The views of a scene show one set of named points, each view turned or mirrored, shifted and resized as a whole, with a little noise and some points left out.

Scene 1
View 1
mumir:   1  26  21   1  11  11 -24 -30 -32 -33 -26   2   9  -3 -19 -13   8 -29  17  -3  12  -4   7 -46  22  30  11  23  13 -20  -2
Fasob:   2  26  24   6   9  12 -21 -30 -36 -34 -22   1   4   1 -20 -11  13 -30  19   0  15   2   7 -50  22  33  11  25  14 -23  -3
sop:  11 -10 -16 -39  21   2  -7 -13  17 -13 -40  30  30 -27  12 -14   0  -8   2   7   0   3  25 -18  16 -15   5  22  15  38  -4
milid:  -1  32  21   0  11  13 -32 -38 -30 -32 -35  -2  22  -8 -22 -19  -5 -41   8 -12   2 -15   2 -43  23  37  14  21  16 -22  -1
Nifa:   9   0  11  -2   8   4   0  -8 -30 -28  -3  17 -23   7  -5   2  43   6  37  28  36  32  25 -46  17   7   2  30   5  -3  -7
turob:  26 -44  -8 -22  -1   4  41   0  34   2 -11  40  21   5  -5  -8  12 -12 -12  16   6  37  36 -38  23 -25 -12  35  54  62 -18
getof:   7   3  -4 -24  21   2 -15 -12 -14 -26 -27  23   3 -17  10  -6  21   3  25  17  19  10  23 -28  13  -2   8  24  -2  11  -3
zilas:  22 -29   0 -20  -4  10  29 -18  40   4 -30  29  53  -1 -22 -23 -21 -48 -40  -8 -19  11  22 -41  30  -9  -7  31  73  55 -14
vulo:  -6  41   8 -23  21  14 -52 -52  -4 -25 -72  -4  71 -37 -17 -37 -50 -67 -23 -39 -33 -53  -7 -28  26  35  22  10  24  -9   8
bakis:   8 -10 -28 -56  27   2 -16 -19  39  -6 -63  32  62 -45  17 -26 -29 -23 -21 -10 -23 -20  22  -7  18 -21   9  15  24  55  -1
dod:   6   8  15  -2   9   8  -7 -16 -30 -29 -12  12 -10   4  -9  -4  28  -8  28  16  28  19  18 -46  18  15   5  27   9  -7  -7
zugu:  12  -4  11  -5   6   6   5 -13 -15 -22 -11  19  -2   4  -9  -4  25 -10  19  16  23  24  23 -45  19   7   1  30  21   8 -10
Rut:  27 -49 -19 -39   2   3  38  -2  54   8 -26  45  44  -9   0 -16  -6 -19 -30   8 -10  26  36 -28  24 -35 -12  30  61  79 -15
pon:  29 -56 -16 -33  -1   2  49   3  54  11 -17  47  36   0  -3 -12   1 -17 -29  13  -5  37  39 -33  23 -36 -15  35  66  81 -20
Lavu:  14  -9  12  -3   3   6  11 -10 -15 -20  -5  20  -8  10 -11  -3  29  -8  20  20  26  31  25 -48  20   6  -2  32  24  10 -11
Dalof:  11  -5  10  -6   5   8   6 -14 -10 -19 -15  18   4   4 -11  -7  19 -15  11  13  17  20  21 -44  20   7   0  30  26  12  -9
met:  18 -26  -3 -19   5   3  21  -2   9 -11 -11  33   6   0  -1  -4  23  -4   7  21  17  32  31 -37  19 -14  -6  31  31  38 -13
nos:   7  18  37  21  -3  15  -3 -28 -40 -30  -6  -1  -4  21 -37  -9  20 -36  16   4  22  16   8 -65  26  39   5  31  30 -25  -8
View 2
sop:  23   2  -4 -14  -2  19 -20   5  -8  18  -3 -10  -9   8   8  -3 -14  19  -6  18  -3  14  17   3  33  24   4   1   8 -17   8
met:  19   2  -7 -17  -6  36  -4   6 -13  17  -2  22  -6  -3   4  26 -14  27   6  -3   0   1   8 -11  25  13  -4  -4  26  -4  -3
Fasob:   2 -12  19   6  10 -22   9  -5 -12 -13   7  -6   4  13  10  16 -21  -9  29 -12  -8   8  13   8   5  -2  11 -14 -10  -8 -13
Rut:  27   8 -14  -2 -12  58  -8   6  -9  51   0   5  -7 -10   0  22 -20  45 -27  15   7   3   9  -8  37  17   1  16  28  -9  30
dod:   8  -8  10 -12   5  -6   3   1 -13 -13   2  12  -1   9  10  20 -16  -1  32 -13  -8   5  11  -2  10   6   2 -18   4  -6 -21
nos:  -2 -13  22  15   9 -16  25  -6 -13 -12   9   7   7   6   8  35 -25  -6  36 -24  -5   1   8   3  -2 -13   9 -14  -6   0 -14
mumir:   4 -11  19   7   9 -22   7  -4 -11 -12   5 -10   2  14  10  12 -22  -8  25  -7  -7  10  14  10   7   0  12 -11 -12 -10  -9
pon:  25   8 -15  -3 -13  63  -3   6 -11  48   0  16  -7 -13  -1  31 -19  48 -20   8   7  -1   6 -14  35  13  -3  14  34  -4  24
milid:   2 -12  22  16  10 -28   6  -6  -9  -8   7 -23   3  16  10   7 -24 -10  19  -2  -7  14  16  16   7  -2  17  -7 -20 -13   0
getof:  16  -2   2 -25   3   1 -15   5 -12  -7  -4   4  -7  13  12   3 -11   5  18   4  -8  11  16   0  24  21   1 -14   7 -13 -15
Dalof:  11  -5   6  -5   1  10   4   1 -12   3   3  10  -1   3   7  23 -18  11  18  -8  -3   3  10  -3  15   5   3  -8   9  -6  -7
bakis:  27   3  -5  -5  -2  17 -28   4  -4  31  -3 -34 -10  10   7 -17 -16  21 -26  35   0  21  21  13  40  28  12  14   0 -25  28
zugu:  10  -5   5 -10   2   9   4   1 -13  -2   2  15  -1   4   8  24 -17   9  23 -10  -5   3   9  -4  15   7   1 -12  12  -5 -13
Nifa:  10  -5   6 -24   3   3   1   3 -16 -16  -1  27  -3   8  10  25 -12   2  36 -17  -9   2  10  -8  12  10  -4 -23  15  -4 -30
vulo:   6 -11  24  37  11 -35  -4  -8  -2  14  10 -67   5  21   9 -17 -30  -8 -11  24  -2  26  23  33  17   4  30  13 -38 -26  33
Lavu:  10  -4   4 -12   1  13   5   2 -15  -2   1  21  -1   2   6  29 -16  10  24 -14  -5   0   8  -7  14   5  -1 -14  15  -3 -15
View 3
Dalof:   4  -8 -13 -11  -2  12 -27  -6 -20  -6  -3   1   7   9  11  30 -13 -10  -6 -17  10   3  -6  10   1  25  34  19  -2  21   7
sop:   4  18  12  -1   2   7   2   5  -5  20  15  10  -1 -20  15  24 -10   1 -11 -33  -1 -36   8   4  12  24  25  13 -15  10 -22
met:  10   4 -11  -7  14  10 -44 -14  -9  18  12   7  10   9  14  31  -2  -9 -11 -38  14 -16  11  11  17  23  26  17  -1  22   8
pon:  24  14  -6 -11  30   3 -58 -36 -18  69  26   2   4  -8  25  35  41  -6 -41 -43  12 -48  13   2  26  24  11  28  -2  14  -6
turob:  20   8 -10 -11  24   7 -56 -30 -18  48  19   4   7   1  20  34  26  -8 -31 -41  14 -33  11   6  22  23  17  25   0  18   2
Lavu:   2 -11 -19 -11   3  14 -40  -7 -15 -10  -2   4  12  21   8  31 -17 -11  -1 -25  15  10  -2  14   5  23  36  18   2  26  18
Fasob:  -8 -21 -12 -13 -24  12   4   8 -29 -39 -21  -2   2   9   5  26 -34 -11   3   7   2  24 -28   8 -19  26  45  21  -4  19   4
zilas:  18   4  -2 -15   7  -2 -24 -35 -41  56   7  -8 -12 -22  25  35  46  -7 -48  -7   1 -41 -18  -7   1  27  17  40  -8   3 -23
getof:  -4   6   0  -1  -3  14  -5  17   1 -15   3  12   9   3   7  23 -37  -3   9 -33   5  -7   9  13   6  23  34   6  -9  20  -2
dod:  -4 -14 -14 -10  -9  15 -19   6 -14 -30  -9   4  11  19   4  28 -35 -10   9 -17  10  18  -7  15  -4  24  41  14  -1  25  14
bakis:   6  30  28   2  -1   0  33   7 -10  42  20   9 -14 -47  23  20   3   6 -24 -25 -13 -65   4  -6   8  26  17  15 -25  -4 -50
mumir:  -9 -17  -8 -11 -24  12  11   9 -27 -36 -19  -2  -1   3   6  27 -32 -10   2   6   0  18 -27   7 -19  26  43  20  -7  16  -2
zugu:   2  -6 -12  -8  -2  13 -25  -1 -13 -11  -2   5   9  12   9  29 -22  -8  -2 -23  10   4  -3  12   3  24  34  16  -2  22  10
milid:  -9 -17  -3 -11 -32   9  27  11 -34 -34 -23  -5  -8  -7   7  25 -29  -9  -3  18  -5  12 -36   2 -26  28  43  24 -10   9 -14
nos:  -3 -32 -26 -19 -22  14 -21  -8 -38 -38 -28  -7   4  23   4  33 -22 -17  -2  13  10  36 -34   9 -21  26  46  29   4  23  18
Nifa:  -3 -12 -19  -8  -1  19 -38   4  -4 -30  -4   9  18  29   3  28 -38 -11  13 -31  17  21   5  19   6  22  41  10   2  31  24
Rut:  22  20   2  -9  26  -1 -40 -33 -22  73  26   2  -4 -22  26  32  43  -3 -44 -37   6 -59  10  -2  22  25  10  29  -7   8 -20
View 4
Rut:   4 -30  26  -7 -19 -28  38  -7 -14 -52  -4  22  41 -22   4 -27 -34  14  20 -30  50 -32  21  -4  -6 -12  12  -3 -19  49  18
Nifa:  -2  16 -21  27 -20  -7   3  -1  -1  37 -12  -9 -20  -6   1 -28 -39  18  -6  17  41  -1   6  17  14  11   6  26  17   2  13
nos:  15  -7 -40  28 -20 -12   2 -15  13  39  -7  -5 -31  30  -8 -15 -18  -3 -12 -12  16  -5  28   9  32  -4 -16  27  28 -11  19
zugu:   4   1 -14  19 -20 -12  10  -5   1  18 -10  -3 -12  -1   0 -26 -30  11   0   4  35 -10  16  11  15   2   3  19  13   8  16
Lavu:   2   2 -17  21 -21 -14  11  -5  -4  20  -8  -1  -8  -2  -1 -26 -36  15  -4  -1  40  -7  13  12  13   2   2  20  13   9  13
dod:   5   7 -19  22 -18  -5   1  -4   7  31 -12 -11 -24   4   0 -25 -23   8   0  13  29  -6  17  14  19   5   3  22  17  -1  18
zilas:  16 -42  10  -6 -18 -29  34 -17  -1 -45  -1  22  27   6  -2 -18 -16  -1  15 -47  28 -34  37  -8   8 -21  -2  -3  -8  36  24
getof:   1   9   6   9 -15   1   4   1   8  13 -15 -17 -16 -13   6 -30 -20  10  17  27  31 -15  15  12   9  10  19  12   5   8  23
Fasob:  16  -2 -23  19 -14  -2  -2 -10  19  32 -11 -14 -36  21  -4 -20  -6  -7   3   6  10 -11  31   9  28   0  -3  19  22 -11  25
sop:   6 -10  25  -6 -12  -5  16  -1   7 -20 -13  -7   2 -16   7 -29 -12   5  29  11  30 -29  23   4   4   0  23  -1  -8  24  26
turob:   1 -21   7   7 -22 -32  34  -9 -19 -30  -2  23  34 -17   1 -28 -45  20   5 -29  55 -20  13   2  -2 -10   5   7  -9  40  12
met:  -2  -4   1  12 -20 -19  21  -4 -10  -3  -8   6  12 -15   4 -29 -40  20   5  -4  48 -15  10   9   3   0  10  13   1  25  14
vulo:  37 -37  18 -19  -4  10   2 -17  46 -19 -13 -19 -33  34   0 -12  47 -38  44  -5 -29 -43  64 -11  31 -16   7 -12   5  -3  47
bakis:  14 -26  49 -25  -8  -2  21  -4  15 -49 -14  -6  11 -16   9 -29   8  -6  49   6  17 -44  36  -5   1  -8  29 -17 -20  31  36

In a view up to two points have been moved. Name them for each view, in the order of its rows, or write none.
view 1: pon
view 2: met, bakis
view 3: zugu, Rut
view 4: turob

Scene 2
View 1
sepag: -12   3   1  -9  32  12 -15 -24 -29  -1  17 -10  19 -17   6 -15 -10   2  14 -15  56 -10  13  14  10 -18 -13  16   4  22  26
leto: -17  26   3   4  24  13   2 -33 -26 -13  13 -38  21   3  10 -21  14  15  29  -9  52 -21  40  15  10  -8 -24  19   4  23  15
gogug: -25  13  19  13  17 -20   5 -18  -7   0 -14  19  10 -13  -5 -20 -28  -6   7 -16   3   4  -8 -13  -2 -10   0  -2   6   5   2
fuz: -11  -1  -4 -15  35  18 -20 -24 -33   0  23 -14  22 -17   9 -14  -7   4  15 -14  66 -12  16  19  12 -21 -16  20   3  25  31
Lekal: -20  22  11   7  19   8   5 -25 -22  -9   5 -29  20   0   6 -21   6  15  28 -11  43 -19  36   8  12 -13 -12  12  11  22  12
viv: -28  24  23  18   7   4  19 -12 -13  -7 -12 -34  18   7   4 -20  10  23  34 -11  34 -23  46  -3  16 -17   1   2  25  24   7
Vigub: -12  18  -3  -6  31  22  -8 -35 -34 -11  23 -40  25  -1  12 -20  14  15  29 -10  67 -23  40  24  12 -12 -27  24   2  27  25
Gov: -18  25   4   4  22  19   3 -31 -28 -13  13 -48  23   6  11 -21  20  21  35  -9  58 -27  50  16  14 -11 -21  18   9  27  18
simuf: -20  -3  13  -4  24   6  -8  -8 -21   6   1   1  17 -19   2 -12 -19   2  12 -16  43  -7   9   3  14 -26   3   6  16  20  22
nuri: -39  29  41  39  -2 -47  32 -10  17  -2 -46  32   0  -2 -15 -25 -36  -4   9 -16 -44  10 -12 -41  -9  -5  15 -20  16  -7 -26
zul: -17 -12  11 -10  28   3 -16  -6 -22  10   4  15  15 -28   1 -11 -30  -5   5 -19  44   0  -6   2  13 -27   6   5  13  19  26
mazam:  -3 -24 -12 -34  49  20 -41 -19 -41  11  35  14  21 -39   6  -7 -29 -13  -3 -19  77   1 -13  24  13 -28 -12  23  -4  24  47
kesa: -24  35  14  16  12  11  18 -30 -19 -16  -1 -51  21  15   9 -24  24  26  41  -8  42 -29  59   8  13  -8 -17  12  15  24   6
Led: -27   5  25  10  14  -6   6  -2  -9   6 -16   6  12 -13  -4 -15 -22   6  15 -16  22  -6   9 -11  13 -23  13  -4  24  16   9
View 2
Lekal:  -7 -29  -9   4  19  19  33 -13 -16   4  19   4   1  21  13 -15  26 -41   9   3 -21   2   8 -31   0  19  22   6  10 -10  -5
leto: -11 -30 -11   4  24  23  41  -9 -10   4  22   9  -6  27  19 -23  25 -43   8  15 -25  -1   5 -37  -5  16  34   9  -2 -15   1
kesa: -23 -21 -11   8  22  24  44 -34 -15  16  29   6  -8  23  13 -23  31 -63   9  13 -34 -14  14 -30   1  20  25  20  15 -10   1
nuri: -25  -8   3  11 -22  -7 -22 -25 -21  23  -9 -36  29 -11 -23  37 -22 -10  30 -25  19  22  20  -2  34  18 -25  -2  81  27 -36
gogug:  -3 -27  -2   3  -3   5  -2   1 -17   3  -2 -16  19   5  -2  16  -3  -5  18 -13   8  23   6 -18  13  15   2  -9  35   5 -23
Vigub:  -3 -37 -13   1  29  26  45   0 -10  -4  23  15  -7  31  26 -27  31 -39   4  16 -27   1   0 -42 -12  14  41   4 -17 -22   5
sepag:  13 -41  -9  -4  20  20  27  14 -16 -13  12   7   5  23  20 -13  25 -16   5  -2 -11  19  -4 -36  -8  16  27  -9 -11 -17  -7
simuf:  19 -37  -7  -4  15  14  18   5 -26 -12   8  -1  15  15  11  -4  30 -14   5 -21  -7  22   1 -29   0  24   8 -14   7  -9 -15
Gov: -11 -30 -12   4  27  25  47 -17 -14   5  27  12  -8  28  21 -28  35 -52   5  14 -32  -6   7 -37  -7  18  34  12  -2 -17   4
viv:  -8 -20 -10   6  18  18  32 -30 -24   9  22  -1   5  16   7 -12  33 -50   7  -7 -24  -2  14 -23   6  26   9   8  25  -5  -7
View 3
nuri:  28  23  25  30  12   6 -51   6 -21  30 -10 -28  69 -26 -72   4 -36  32 -35 -21   3 -14  12 -25  21  24 -42  48 -38  -3  19
leto: -10   0 -15 -15   3  11 -18 -12  11 -10 -27 -16 -24  50  56 -18  25  -9  33   8 -17  26   8 -11 -36 -22  20  13   2  29  17
viv:   0  13  -6   8  12   5 -30 -11   3 -13 -27 -26  -5  29  41 -20  12  19   7   0   3  24  20  13 -31   0  10  20 -11  14  29
Lekal:  -5   4 -14  -6   8   9 -22 -14   5  -7 -26 -16 -14  39  42 -18  14   1  19   4  -9  25  10  -2 -32 -10  12  15  -3  24  16
Vigub: -17  -7 -27 -25   5  13 -12 -20  12 -11 -26  -8 -37  59  67 -21  27 -19  40  12 -17  33   0  -9 -43 -25  23   6   8  36   7
Gov: -12   3 -14 -12   5  10 -17 -13  13 -18 -31 -19 -30  53  72 -22  30  -2  34   8 -13  31  14   0 -45 -22  25  13   1  28  25
Led:   6   9 -18   9  20   4 -35 -19 -10   7 -17 -11  11   8  -1 -18 -17  15 -16  -1  10  21   2  15 -12  22 -12  16 -15  12   2
kesa:  -5  13   4   2   3   9 -24  -4  11 -21 -34 -32 -16  48  66 -19  31  16  28   2 -11  23  29   2 -43 -19  24  24  -7  19  45
mazam: -25 -28 -80 -45  19  17  -4 -46  -2  20  -5  33 -39  40  20 -23 -12 -54  19  21  -8  45 -51  -7 -18   3  -5 -21  20  49 -66
fuz: -18 -13 -48 -28  12  14 -12 -30   4   4 -17   8 -32  45  41 -21   6 -28  24  15 -10  35 -19  -4 -28  -7   8  -4  11  40 -24
simuf:  -7  -3 -40 -10  19   8 -23 -29  -5   8 -14   4 -11  21  14 -21 -11  -7  -1   7   5  31 -14  10 -18  14  -6   2  -4  27 -19
zul:  -8  -8 -51 -15  22  10 -22 -33 -10  16 -10  13  -9  18   0 -20 -22 -17  -5   8   6  31 -26   7 -11  19 -14  -3   0  30 -37
View 4
leto:  14  15   8   9  -4  12  17   5   7   0  13 -17  -2 -13  -7  11  -8  19  14 -12 -13 -35 -30  23 -24   5   7   6  15 -15  17
fuz:  -6   2  -4   4   4  -7  23   2  14 -15  11   4   0 -18 -12   9   0  12  22 -13 -21 -15 -28  25 -24   3   5  -7  14 -11  29
viv:  23  13   3  -4   1  23   8  12   1  -5  14 -18   6  -6 -16  -3 -25  11   9  -3   8 -34 -28  15 -21   5  -5  -1  22 -10   2
Led:  10  -1  -7 -12  13  12   4   9  -3 -18   9   6   4   2 -21  -6 -24  -6   4   4  15  -3 -21   6 -25   2 -11 -14  20  -2  -1
sepag:  -3   2  -2   2   5  -3  19   3  11 -15  10   5  -2 -13 -12   8  -4   9  17 -10 -16 -11 -25  22 -26   2   3  -7  14 -10  24
simuf:  -1  -2  -8  -7  11   0  13   6   6 -21  10   9   3  -9 -18  -1 -14  -1  14  -3  -2  -5 -24  15 -24   3  -6 -14  18  -6  14
zul:  -9  -9 -13  -9  16  -6  14   4   6 -27   8  19   1  -8 -20   0 -10  -5  13  -2  -4   8 -20  14 -25   1  -6 -19  16  -3  17
gogug:  13   1   1  -3  16   9  -1   1 -11 -14   6  12 -10  15 -15   4 -17 -11  -6   5  12  13 -12   1 -28  -3  -4  -9  12   0  -2
Vigub:   7  13   6  11  -5   5  23   5  13  -2  14 -14  -1 -20  -7  13  -2  23  21 -17 -23 -37 -31  28 -23   5   9   5  15 -16  26
mazam: -29 -11 -13   1  11 -26  29  -3  20 -29   8  29  -2 -22 -14  11  11   4  26 -14 -32  10 -24  26 -26   1   5 -19  11  -7  42
kesa:  28  21  11   5  -7  26  12  12   3   7  15 -31   3 -11  -9   5 -19  22  12  -9  -1 -50 -31  21 -22   6   3  10  20 -16   6
nuri:  35   3   5 -10  23  29 -22   4 -31  -9   4   9 -13  39 -19  -4 -37 -26 -25  21  42  24  -5 -17 -30  -5 -13  -9  13   7 -31
Lekal:  18  13   6   3  -1  16  13   8   4  -1  14 -17   0 -10 -10   6 -15  15  12  -8  -4 -32 -28  20 -23   4   2   2  18 -12  10
Gov:  17  16   8   7  -6  15  18   8  10   2  15 -23   3 -18  -8   8 -10  23  18 -14 -13 -45 -33  26 -22   7   5   6  18 -16  18
View 5
gogug:  16 -23   8 -17   1   0 -23  15  17 -16  15   9   1 -12  19 -24  13  11  -8  -9   6  -5  17 -15   7  -6   3   3  -2  17  -5
zul: -19  -8   3   7  -1  26 -20  -6   0  -8   1  17   6  -9  31 -31  20   5   4 -41  11  -6  11   9   4  -6  -4 -23  -1   5 -18
Gov:  -1  21   1  19  14   7  -6  31  -5  32  38  51 -35   3  -4   6   7 -23  47 -27  29  -3   3  17 -23 -14 -31 -14   7  29  -7
fuz: -23  24   2  19   4  29  -6   8  -5  12  15  28 -15  -5  15 -17  13 -12  27 -46  25  -4  -9  22  -5  -4 -17 -29   3   6 -12
Vigub: -10  34   1  22  10  18  -2  26  -5  26  31  42 -32   1  -1  -1   7 -23  42 -37  31  -2 -10  23 -16  -9 -26 -22   7  18  -7
Lekal:   4   5   3  11  10   4 -13  24   0  19  31  41 -23   0   4  -3   9 -14  33 -22  21  -4  10   8 -15 -14 -22  -9   5  27  -8
mazam: -44  31   1  20  -4  51  -3 -12  -5  -4  -6   9   1 -10  30 -36  19  -2   9 -65  25  -4 -22  30   8   6  -5 -45   1 -15 -17
viv:   9 -14   3   8  11  -6 -22  23  -2  21  33  50 -20   2   5  -1  12 -12  35 -15  13  -5  28   2 -20 -21 -25  -1   4  36 -12
sepag: -16  17   2  13   4  25  -8  10  -1   7  15  25 -13  -5  15 -18  12  -8  21 -39  23  -4  -4  17  -4  -5 -14 -24   3   8 -11
nuri:  49 -68  13 -42   0 -28 -40  20  30 -33  17   2  13 -16  22 -26  13  27 -31  24 -11  -6  44 -46  10 -12  12  30  -7  30   0
leto:   0  24   2  17  12   7  -4  32  -1  27  36  43 -34   1  -4   3   6 -22  43 -26  29  -2  -3  15 -20 -12 -28 -14   7  25  -4
Led:   4 -32   3  -3   3   2 -29   5   4  -4  13  28   2  -6  23 -21  18   6   8 -18   3  -8  32  -6  -3 -14  -8  -4  -1  23 -16
kesa:  13   6   2  14  15  -9 -13  38  -2  34  46  55 -37   5  -8  11   6 -24  49 -13  24  -4  16   7 -28 -20 -33  -1   8  39  -4
View 6
Vigub:  12   9 -10 -13 -35   8 -16 -14  17   5  23   9   7  13  11   2  14  34  13  17  -4   3 -11  18 -57 -22 -17  12  -1   0 -10
gogug: -14   4 -11  10  14 -12 -19 -11   2   4   7 -20 -31  -6 -11  12 -19   9  -2  19  32  10  15  -7  11   7 -25 -28  -9 -13   6
mazam:  10  53  24  27 -35 -21 -13   9   7  10  -3  -6  40   2 -29 -19   8  53  -2  12 -20   8   1  13  -8 -25 -30 -17 -15  10  -5
simuf: -13  13  -7  12  -9 -23 -17 -15  18   9   6  -5   5   2 -12  -5  -1  24   8  34   8   9   7   5 -10  -7 -27 -15 -10   4   4
kesa:  -4 -22 -30 -26 -15  10 -19 -30  24   3  31   9 -22  12  25  12   5  13  19  30  18   4  -7  13 -58  -7 -13  12   2  -6  -4
zul: -11  24   1  22  -9 -27 -16  -9  14  10  -1 -10  10  -1 -21  -8  -4  29   3  30   6  10   9   4   3  -7 -29 -22 -15   5   5
Lekal:  -3  -5 -18 -11 -15   1 -18 -22  19   5  21   3 -11   8  10   7   3  19  13  26  13   5  -4  12 -42  -9 -17   3  -3  -3  -3
leto:   7  -1 -16 -17 -24  10 -17 -18  15   3  25   7  -7  11  15   8   8  26  12  19   6   3  -7  16 -52 -15 -15   9  -1  -4  -9
fuz:   6  24   2   5 -30  -8 -15  -6  14   6  11   0  19   7  -6  -7   9  38   7  18  -7   5  -3  15 -31 -19 -23  -4  -8   5  -6
Gov:   4  -7 -20 -20 -29   9 -17 -23  23   4  28  11  -2  14  19   5  11  25  17  26   3   3 -11  18 -61 -16 -15  15   1   0  -8
sepag:   4  21   0   4 -23  -9 -17  -8  12   7  11  -2   9   6  -6  -3   5  33   6  19  -1   6  -1  11 -26 -15 -23  -6  -8   2  -4
Led: -25  -4 -17   9   6 -24 -18 -23  20   8   7 -10 -15  -1  -8   3 -11  10   8  41  24  10  12  -2  -1   4 -26 -20 -11  -1   9

In a view up to two points have been moved. Name them for each view, in the order of its rows, or write none.
view 1: viv
view 2: none
view 3: Led
view 4: Lekal
view 5: nuri, leto
view 6: kesa
